Each scene shows the same named points in several views. A view is turned or mirrored, and shifted as a whole, has a little noise and may leave points out.

Scene 1
View 1
Bibo: -10 -9 -12 -10 -11 -17 -17 -13 0 -4 -1 3 2 -20 -10 -7 -16 6 -4 -10
nupem: 3 -10 -4 -4 -5 -27 -24 -29 7 0 -1 -8 9 -8 17 -4 -2 -5 17 23
nimef: 1 0 3 -2 -5 -30 -15 -25 -11 -8 -11 -3 32 -1 -2 -8 -24 1 5 18
Silir: 7 -19 0 -25 -9 12 -26 -33 -14 11 -13 26 -12 -2 -3 52 -2 -2 11 -29
libo: -13 -24 -19 -20 -18 11 -31 -15 -15 29 1 16 -35 -5 2 42 27 -4 14 -33
Bekir: -16 -11 -10 -4 -7 -24 -13 -11 5 -8 -4 3 15 -28 -13 -28 -27 16 -10 -5
Pedib: 0 -5 -15 -24 -16 -6 -17 -15 4 -17 -1 12 -11 -27 -23 13 -31 3 -11 -36
Bip: -1 -4 -6 -4 -6 -31 -17 -22 9 -12 -1 -8 16 -18 2 -20 -22 2 3 15
Lome: -11 -2 -6 -2 -11 -24 -17 -14 -20 4 -7 -3 19 1 -4 -3 -9 1 6 8
kodep: -7 -15 -4 -10 -6 -14 -18 -21 -2 2 -7 9 8 -15 -3 0 -13 8 2 -5
vufi: 1 -27 -1 -18 -1 -3 -22 -32 18 0 -7 19 -4 -29 1 7 -16 12 2 -15
sed: -22 -2 -13 -1 -16 -21 -15 -2 -28 6 -6 0 14 -2 -16 -5 -8 5 -2 -8
Nar: -22 9 -27 -7 -29 -14 -22 5 -44 15 2 -6 -10 14 -15 23 13 -14 8 -17
fubof: -15 -8 -20 -11 -17 -13 -21 -7 -7 3 2 1 -10 -15 -8 2 -2 1 1 -15
Rufa: 2 -6 -16 -13 -12 -26 -23 -20 20 -13 8 -9 -10 -26 6 -9 -11 -6 6 5
View 2
Bekir: -30 -15 29 3 -8 24 -3 -9 -1 -6 -15 1 -9 12 -14 -34 2 -17 5 -3
nupem: -19 -21 45 17 -7 -3 22 2 -30 -11 21 -4 -15 14 -8 -20 -2 -29 -10 -30
Rufa: -30 -20 34 14 -8 10 19 17 -15 -23 9 -3 7 21 -5 -22 5 -21 1 -20
nimef: -33 -6 37 9 -13 4 16 -21 -19 2 11 5 -30 -6 -17 -15 4 -27 -5 -22
libo: 23 -27 24 7 -14 -12 -3 35 -20 -7 3 -38 -14 18 40 28 -11 20 -4 -21
kodep: -13 -13 32 3 -5 10 8 -1 -15 -2 0 -6 -17 7 0 -12 -6 -11 0 -10
Bip: -35 -14 37 11 -8 12 15 -7 -15 -10 6 4 -10 10 -18 -29 4 -29 -1 -18
vufi: -1 -15 29 -6 10 22 22 15 -18 -7 0 -2 -7 9 10 -14 -17 -5 7 0
Silir: 14 -8 18 -5 -3 -1 24 19 -23 2 11 -16 -24 -6 34 32 -16 14 4 -11
Bibo: -22 -14 27 5 -12 13 1 3 -6 -9 -7 -7 -10 12 -2 -14 2 -9 4 -10
Lome: -24 -13 35 12 -20 -3 0 -13 -16 2 4 -10 -29 3 -7 -8 5 -17 -8 -24
sed: -24 -12 27 10 -27 -1 -17 -12 -4 3 -11 -16 -28 5 -4 -4 8 -7 -3 -18
Nar: -16 -16 20 19 -43 -23 -21 6 -6 -2 -2 -34 -26 8 17 29 17 8 -7 -35
fubof: -15 -19 26 9 -19 2 -5 12 -7 -10 -6 -18 -8 16 8 -3 5 -1 0 -17
Pedib: -24 -4 8 -6 -10 22 13 16 3 -14 -11 -4 4 3 12 6 4 6 17 1
View 3
sed: 18 -4 23 -28 0 -26 0 -23 11 20 14 -1 12 39 12 -29 -10 -6 7 9
Bekir: 10 5 -2 -17 0 2 -20 -31 -12 9 9 -10 16 28 -6 -24 -16 0 -1 -1
kodep: 29 4 8 -7 2 -8 8 -26 0 12 10 -7 1 26 -3 -26 -5 -1 15 0
vufi: 36 19 -2 8 -2 10 15 -27 -2 11 16 -9 -7 11 -16 -24 2 3 17 -8
Rufa: 1 5 13 14 1 -20 0 -18 -15 2 -1 -24 4 25 -8 -14 0 12 12 -15
Silir: 52 26 25 8 -8 -14 45 -22 28 22 24 10 -18 11 -6 -33 11 -5 41 2
fubof: 12 10 25 -8 -8 -18 8 -14 11 20 21 -7 6 24 3 -22 2 4 6 -5
nimef: 26 -10 5 -9 12 -27 -3 -34 -11 0 -15 -8 4 43 2 -29 -18 -7 28 9
Bip: 11 -4 3 0 7 -17 -10 -29 -18 0 -9 -19 7 34 -5 -21 -13 3 14 -3
libo: 37 16 39 1 -10 -19 54 -3 38 34 42 -4 -15 11 7 -21 29 7 15 -10
Bibo: 15 10 12 -9 -3 -11 -2 -24 -1 13 14 -6 8 26 -4 -24 -7 1 9 -2
Pedib: 12 41 19 1 -19 -5 -2 -25 8 15 22 11 8 10 -18 -29 -10 0 22 -3
Nar: 12 2 54 -22 -9 -52 23 -7 34 30 25 4 8 37 22 -28 6 -3 14 5
View 4
Bip: 3 22 -2 -17 -6 -18 -5 -22 9 8 32 -10 -1 -4 12 -15 -3 -1 8 15
Nar: -10 -16 -7 -23 -8 49 -10 3 -30 -17 20 -6 10 8 16 -9 0 41 -23 -6
Lome: 3 7 -12 -23 -4 3 0 -12 -12 5 27 -10 -5 -3 17 -22 2 23 -5 12
fubof: 3 7 -4 -11 -9 15 -5 -9 -5 -18 17 6 10 4 16 -6 -5 13 -9 -13
Rufa: -11 21 3 -12 -14 -12 -12 -14 13 -11 30 -2 12 8 9 -6 -2 -12 4 0
Pedib: 20 11 10 -6 2 -2 -17 0 0 -26 -11 8 17 6 15 7 -8 9 18 -13
libo: -11 0 -23 -10 -17 25 0 17 -26 -45 -1 27 12 29 19 -16 17 20 -30 -39
nimef: 5 14 -9 -26 0 -17 -3 -14 -7 15 25 -17 -9 -5 14 -25 5 16 9 27
Silir: 2 6 -20 -16 -5 -4 -6 25 -29 -33 -23 18 4 28 16 -22 26 23 -3 -16
Bekir: 26 21 1 -9 0 -10 3 -28 13 2 23 0 1 -15 19 -7 -17 5 8 1
vufi: 15 26 -12 -6 -6 -26 2 -3 3 -21 -1 18 3 11 17 -16 8 -3 6 -16
Bibo: 13 14 -2 -11 -4 -2 -3 -14 2 -9 16 2 5 -2 17 -8 -7 9 3 -5
nupem: -17 20 -14 -22 -15 -17 -2 -12 0 1 38 -7 -3 10 11 -26 13 -3 -6 11
kodep: 11 17 -11 -14 -4 -10 2 -10 -3 -8 13 4 -1 2 17 -18 2 11 -1 -2
View 5
nupem: -15 -6 -2 2 8 -9 26 18 14 7 -7 -4 15 -6 -15 -4 4 -16 -4 -4
Nar: 17 -22 3 7 12 -17 2 -31 -30 13 2 -15 2 -31 -35 35 -17 -39 -7 17
Bekir: -5 -4 -10 9 -4 -24 -3 17 3 8 -2 -6 -13 -1 -4 0 -23 29 -6 10
nimef: -7 -14 -10 2 -9 -10 13 15 17 -12 -4 -24 2 -10 -12 15 6 5 -16 -5
fubof: -7 -8 1 10 10 -23 1 -7 -19 18 -4 1 -5 -14 -26 8 -20 -9 -4 14
Pedib: -33 -1 4 12 3 -22 -6 -17 -31 9 -15 3 -32 -11 -34 8 -15 22 -9 8
Lome: 2 -16 -7 5 -2 -16 6 6 5 0 0 -18 7 -14 -17 19 -4 -10 -13 6
sed: 11 -18 -8 8 -2 -22 -5 -3 -8 6 3 -17 -1 -16 -17 24 -17 -4 -12 15
Bip: -10 -2 -9 2 -1 -12 18 17 11 1 -7 -11 -2 -3 -5 -3 -6 13 -3 -3
vufi: -46 -5 3 15 4 -26 -4 14 -5 13 -11 16 -6 0 -35 -6 -5 7 -16 12
Silir: -51 -19 13 19 6 -25 -9 -14 -25 7 -12 9 -1 -18 -65 20 10 -28 -28 13
libo: -28 -17 15 20 23 -30 -8 -21 -36 31 -5 22 10 -21 -60 14 -12 -50 -14 28
Bibo: -12 -6 -3 9 2 -21 0 4 -9 10 -6 -2 -10 -8 -18 5 -16 9 -7 10
Rufa: -19 6 0 2 14 -10 25 7 -5 15 -12 3 -7 -5 -13 -13 -11 4 7 -3
View 6
sed: -3 13 9 -22 -14 -23 11 6 -16 7 17 24 16 0 4 -25 18 -5 15 -10
kodep: 10 0 -4 -12 -3 -14 -5 -2 -10 21 9 16 7 8 0 -11 7 -18 13 4
Bip: -7 16 -6 -13 1 2 -16 -1 -2 32 -3 17 3 -12 -10 -20 16 -18 1 5
Lome: 2 11 7 -21 -8 -17 -1 4 -17 17 1 23 21 0 -9 -24 22 -14 11 -10
nimef: 2 19 4 -17 9 -6 -12 -1 -16 30 -7 28 27 -12 -12 -24 18 -21 10 0
nupem: 6 0 -4 -15 -8 -4 -16 2 -4 28 -16 12 8 12 -32 -19 29 -24 -2 -7
Bibo: 0 8 -5 -14 -4 -13 0 0 -5 17 19 14 -2 3 4 -14 9 -13 7 7
Bekir: -10 15 -7 -12 -6 -2 -5 -3 -2 25 13 16 -8 -20 15 -18 2 -9 12 7
Silir: 40 -21 -2 -9 11 -39 6 -3 -22 8 27 16 24 56 -8 4 3 -29 14 13
Pedib: 4 10 -6 -11 17 -21 5 -1 -3 11 45 13 -5 20 12 -3 -3 -16 0 29
fubof: 2 1 -3 -17 -13 -22 8 4 -4 6 23 11 -3 19 -2 -13 16 -9 3 1
libo: 33 -34 -4 -15 -23 -45 18 3 -11 -8 29 5 2 67 -12 1 17 -16 11 -3

Which points are out of place in each view (at most two, in the order of its rows)? Write none if all are in place.
view 1: none
view 2: none
view 3: Rufa
view 4: none
view 5: none
view 6: nupem

Scene 2
View 1
vuri: 7 4 -15 0 -14 25 1 21 2 11 4 18 -7 9 29 10 4 -10 -8 3
zal: 10 0 -15 -8 0 13 6 22 0 0 8 20 -16 1 17 7 -7 -13 -9 -3
Mik: 14 -5 -10 -2 -2 25 -3 14 -1 5 10 9 -12 2 12 -2 -12 -16 -7 10
Zime: 12 2 -43 -22 -9 43 -8 38 19 16 3 22 -3 -9 36 17 26 -6 -13 -6
mipap: 3 -1 -9 -13 -15 22 2 25 10 -8 -6 20 0 9 26 15 17 -6 -20 -7
Pep: 6 -20 18 -5 -27 27 -7 5 2 -7 -4 8 15 27 27 10 7 -12 -11 15
Doz: 2 -2 7 3 -14 8 8 13 -4 -7 0 18 -7 18 19 9 -5 -12 -12 3
lebut: 21 -14 -14 -4 2 27 -9 12 -7 19 20 8 -12 0 16 -4 -24 -21 6 19
Feb: 7 -22 33 2 -18 8 3 -4 -11 -18 0 6 3 30 11 2 -15 -17 -8 16
vuva: 5 1 3 10 -23 31 -4 10 1 5 0 8 1 19 24 4 4 -10 -10 13
Sug: 4 -25 40 0 -26 13 -1 -5 -7 -24 -5 3 12 36 15 4 -6 -14 -13 17
riza: 1 21 -14 15 -17 26 5 22 5 8 -1 15 -13 10 23 6 8 -7 -17 1
Fafo: -3 19 -25 -11 -7 7 19 38 10 -7 -5 35 -19 1 26 21 18 -3 -24 -26
gon: 9 -8 -8 -6 -8 9 6 19 -8 12 10 26 -7 14 33 13 -10 -16 4 5
kasip: 3 -6 5 1 -28 30 -3 13 4 -1 -5 12 10 23 31 11 14 -9 -13 10
Rumu: 5 9 1 23 -14 17 6 9 -10 10 7 11 -14 18 18 -1 -16 -15 -3 15
Zasa: -3 10 -2 5 -25 20 7 22 6 -2 -8 21 -1 20 33 17 18 -5 -18 -4
mig: 7 -20 7 -17 -9 5 6 14 -2 -14 1 21 -2 15 20 12 -4 -14 -10 0
kena: 3 14 -19 -5 -5 13 11 30 6 -5 0 24 -18 0 18 11 8 -7 -21 -14
Zepe: 7 5 -8 -5 -1 16 4 19 4 -14 1 14 -17 0 4 2 -3 -9 -24 -6
diz: 11 11 -34 -10 2 23 3 32 9 4 6 21 -20 -10 16 7 4 -8 -17 -11
Zefif: 11 -24 24 -4 -21 28 -11 -2 0 -16 -1 -1 10 22 11 -1 -6 -14 -12 20
Zagaz: 11 -18 -12 -21 -16 31 -8 23 8 6 3 20 8 10 36 15 13 -11 -6 5
kagus: 6 -10 0 -10 -26 44 -13 15 16 -9 -8 5 14 14 26 10 25 -5 -22 7
View 2
Sug: -2 -14 7 20 -4 10 5 -21 -6 -44 -13 -31 -11 -37 -18 28 3 -7 17 39
mipap: 11 -22 7 10 1 -6 14 -16 37 -20 -6 6 -19 -30 10 -9 -5 8 14 19
Feb: 2 -3 12 15 -5 13 6 -22 -5 -37 -13 -32 -5 -30 -18 17 7 -6 16 40
Pep: 2 -23 1 6 0 1 4 -24 10 -48 -7 -17 -14 -32 0 16 -6 -4 20 27
vuva: 3 1 13 5 -1 0 6 -31 23 -48 -3 -6 -8 -33 12 5 -5 4 17 21
kasip: 4 -17 5 8 0 -6 6 -23 21 -47 -3 -3 -13 -33 11 10 -8 3 18 22
Zagaz: 11 -27 -4 -14 4 -2 7 -21 28 -32 -2 -2 -16 -19 16 -14 -11 -1 23 18
kena: 15 -2 21 13 0 -5 20 -16 43 -6 -6 11 -13 -28 11 -23 3 16 9 21
zal: 14 4 17 -1 0 6 15 -22 31 -10 -6 -5 -7 -21 7 -26 4 7 13 25
diz: 14 5 18 1 3 1 19 -26 49 -8 -5 7 -15 -25 15 -32 0 13 10 14
vuri: 11 1 15 -4 0 -3 9 -25 31 -31 0 5 -7 -23 18 -15 -3 6 16 20
lebut: 8 20 12 -26 3 19 6 -42 21 -30 -3 -23 0 -13 10 -27 2 -4 21 22
gon: 16 0 15 -11 -3 0 5 -16 13 -26 0 -3 3 -12 11 -19 2 1 18 32
kagus: -1 -30 -4 7 5 -3 11 -30 35 -43 -8 -6 -28 -40 10 8 -14 2 17 11
Doz: 10 1 20 14 -4 2 11 -17 16 -26 -7 -7 -5 -28 -1 -2 5 5 12 32
Zasa: 11 -13 16 18 -3 -14 12 -13 30 -35 -1 14 -11 -33 14 2 -4 12 13 23
mig: 12 -16 8 5 -2 4 10 -13 12 -15 -10 -14 -10 -21 -5 -8 4 -1 16 33
Zepe: 9 3 19 14 3 9 20 -26 38 -6 -12 -9 -16 -32 -3 -18 7 10 9 20
Zefif: -4 -11 2 8 1 15 7 -35 9 -43 -13 -32 -16 -36 -11 14 -2 -8 19 26
View 3
kagus: -12 8 -20 -3 10 -27 29 14 2 23 -2 -8 -16 0 -37 -9 7 9 -4 -19
zal: 19 -21 -12 -10 15 -37 18 14 -5 -17 -1 23 -5 -9 -21 -2 12 6 3 1
gon: 3 -17 -26 -20 9 -20 19 15 -10 -25 4 22 -7 -8 -15 -11 8 0 14 6
riza: 19 -6 -14 -11 10 -27 29 3 -20 6 -9 22 -26 -11 -36 -5 16 5 -1 10
Zime: 5 -11 -15 -25 14 -44 57 15 -10 -5 -22 -2 7 -14 -56 3 8 20 11 -8
Zagaz: -11 -5 -25 -17 11 -27 33 19 -1 -8 -3 -1 0 -5 -31 -9 4 10 12 -12
vuri: 6 -10 -19 -17 9 -26 29 9 -12 -7 -5 17 -13 -10 -33 -7 12 4 5 5
lebut: -11 -25 -14 -20 2 -33 7 3 6 -34 10 29 1 -12 -37 -5 16 -11 -4 3
vuva: -7 0 -22 -9 4 -19 16 5 -8 5 4 15 -26 -6 -32 -13 12 -3 -5 1
kena: 35 -15 -9 -7 18 -39 31 15 -15 -1 -11 19 -12 -9 -22 1 12 15 6 2
Feb: -6 -2 -24 7 7 -13 -15 14 8 0 25 20 -25 5 3 -18 9 -9 -7 -9
Mik: 4 -19 -10 -9 8 -36 11 7 2 -16 5 25 -8 -9 -32 -3 15 -3 -7 1
Sug: -13 5 -27 10 7 -8 -12 16 10 12 25 12 -30 9 4 -21 7 -7 -8 -15
mipap: 13 -4 -18 -6 16 -32 33 19 -7 9 -7 4 -12 -4 -24 -5 7 15 7 -10
Doz: 13 -8 -20 -2 12 -22 9 13 -7 -2 6 22 -23 -3 -8 -11 10 2 2 1
Fafo: 48 -13 -12 -9 24 -38 44 22 -24 4 -21 14 -11 -10 -17 2 8 26 17 3
Zefif: -18 0 -20 5 5 -21 -6 11 15 7 20 10 -19 5 -16 -15 10 -7 -13 -17
Rumu: 7 -11 -17 -11 3 -18 5 -1 -14 -10 7 35 -29 -10 -25 -12 17 -11 -6 14
Zepe: 27 -17 -4 2 16 -43 13 13 -1 -1 -1 23 -11 -6 -21 2 14 8 -7 -4
Pep: -18 6 -28 -2 6 -14 11 15 4 10 11 3 -20 3 -17 -18 7 1 -2 -14
Zasa: 15 3 -23 -8 13 -18 32 13 -20 14 -8 10 -28 -5 -21 -12 8 12 8 1
mig: 8 -12 -21 -1 15 -26 10 23 2 -8 8 13 -8 1 -2 -10 6 7 8 -10
View 4
vuva: 15 1 -8 25 11 -7 -2 22 2 10 3 6 -17 9 -10 -10 -11 -6 -2 1
mig: 9 4 -7 -1 15 -16 11 5 -18 -10 -2 4 -20 26 -1 -9 8 6 -2 -6
vuri: 7 3 6 14 14 -6 -1 17 -2 -1 9 18 -10 19 -6 -11 -9 -11 -17 -3
Zasa: 15 -3 -6 7 26 -1 -7 15 2 -1 12 0 -17 23 5 -11 -9 -18 -11 16
mipap: 15 -1 -3 1 23 1 -1 25 -5 -15 9 8 -11 24 11 -12 0 -7 -12 5
riza: 7 -2 4 27 22 1 -2 15 5 9 13 15 -8 23 8 -16 -15 -18 -16 6
Zefif: 19 4 -20 20 6 -16 12 23 -13 4 -14 -3 -21 6 -10 -8 7 18 19 -14
kagus: 29 -3 -15 8 16 4 -7 49 1 -11 3 2 -13 5 1 -10 0 -1 1 5
diz: 3 3 17 17 20 2 8 21 -6 -12 14 35 4 31 19 -17 -3 -7 -26 -12
Sug: 20 1 -30 14 12 -21 9 8 -14 11 -17 -23 -34 10 -12 -5 8 14 26 0
Zagaz: 15 3 0 -6 8 -6 -4 34 -6 -20 5 16 -11 11 -14 -7 0 -2 -14 -5
lebut: -1 10 12 30 -4 -19 13 15 -11 5 -3 35 -6 13 -22 -11 -4 7 -11 -31
kena: 4 0 8 12 28 1 7 10 -6 -8 13 19 -4 36 23 -17 -3 -11 -20 1
Zepe: 6 1 0 24 23 -4 16 12 -11 -2 3 16 -5 32 24 -17 3 2 -6 -10
Feb: 13 3 -22 18 10 -23 15 0 -16 13 -15 -13 -31 15 -12 -7 7 14 20 -7
Rumu: 1 4 1 37 11 -14 6 -2 -2 24 2 11 -18 19 -11 -13 -13 -9 -5 -5
Doz: 7 2 -6 15 18 -13 8 0 -9 5 0 2 -19 26 0 -11 -1 -3 -3 0
Mik: 5 5 5 29 8 -11 12 16 -8 4 0 25 -7 18 -2 -14 -2 4 -8 -19
Fafo: 3 -3 11 -2 36 5 2 6 -6 -18 21 17 -4 44 31 -17 -4 -20 -30 11
zal: 1 4 8 15 15 -9 12 7 -12 -5 5 24 -7 30 6 -14 0 -1 -15 -13
Pep: 23 1 -20 7 9 -13 -1 26 -6 -1 -5 -9 -24 5 -16 -5 1 4 10 2
kasip: 20 -1 -12 9 14 -5 -6 26 0 -1 3 -2 -20 9 -10 -8 -6 -7 -1 7
Zime: 14 2 17 -2 15 10 -8 48 2 -28 20 38 5 16 4 -12 -7 -14 -34 -4
gon: 0 8 8 5 8 -19 5 0 -11 -3 4 18 -16 24 -19 -8 -4 -5 -17 -8
View 5
riza: -5 4 -5 1 16 0 -10 -2 -17 -14 -9 -14 -13 -45 8 5 2 -1 -1 -14
mipap: -6 -3 8 4 -1 -8 -5 -13 -1 6 -25 -11 -19 -47 2 -7 3 -6 -5 -13
vuri: -1 3 -1 8 12 -8 -3 -2 -13 -3 -13 -8 -23 -32 2 -1 2 6 3 -12
Rumu: -8 4 -4 19 14 -16 -5 16 -22 -23 -1 3 -12 -27 3 15 -12 7 -6 -5
Zagaz: -1 -3 11 14 1 -14 4 -11 6 9 -24 -5 -31 -29 -9 -15 6 8 7 -16
lebut: 13 16 4 21 17 -19 7 3 -17 -1 -4 13 -28 3 6 3 -14 17 -3 -9
Feb: -20 -6 16 39 -12 -37 1 14 1 -16 -16 21 -4 -30 -6 11 -23 -1 -24 -3
gon: -3 -7 -3 15 2 -21 -1 7 -19 5 -16 0 -31 -21 2 1 -8 13 6 1
Sug: -25 -9 21 42 -16 -38 1 13 13 -20 -20 20 -1 -38 -14 7 -19 -3 -24 -8
kagus: -8 4 21 17 3 -8 1 -16 22 -9 -23 -5 -11 -45 -14 -12 9 -4 -7 -28
kena: -1 0 -2 -8 5 -2 -10 -12 -21 9 -20 -14 -18 -44 21 2 -3 -8 -9 -5
Zime: 14 9 4 -10 17 7 0 -27 -3 17 -22 -21 -37 -33 4 -19 18 4 13 -24
mig: -9 -9 10 18 -13 -27 -1 -2 -6 10 -25 5 -20 -32 5 0 -14 -2 -13 0
Zasa: -17 -9 1 5 2 -7 -10 -2 -5 -9 -20 -15 -14 -57 -3 0 6 -4 0 -11
Mik: 6 13 5 14 12 -14 2 -3 -15 -2 -9 6 -18 -15 10 5 -11 5 -12 -11
diz: 12 12 -1 -10 13 2 -6 -18 -22 13 -17 -13 -25 -30 22 -1 -1 -2 -5 -10
Doz: -12 -6 4 16 -3 -20 -6 6 -13 -8 -16 1 -12 -39 5 9 -12 -1 -11 -2
Zefif: -10 4 23 37 -5 -30 6 2 15 -16 -17 18 -5 -27 -10 2 -14 -1 -24 -17
zal: 3 3 1 3 5 -12 -4 -6 -21 9 -17 -2 -22 -26 16 3 -11 1 -9 -3
kasip: -14 -4 11 20 3 -15 -2 0 8 -13 -19 -3 -14 -44 -13 -5 4 2 -2 -18
Fafo: -6 -9 -6 -19 -1 2 -16 -16 -25 17 -27 -25 -21 -57 23 0 4 -12 -3 -1
Zepe: 3 12 6 0 5 -7 -7 -12 -19 2 -16 -2 -8 -35 25 9 -14 -10 -24 -7

Which points are out of place in each view (at most two, in the order of its rows)? Write none if all are in place.
view 1: none
view 2: diz
view 3: none
view 4: Zefif
view 5: Zepe
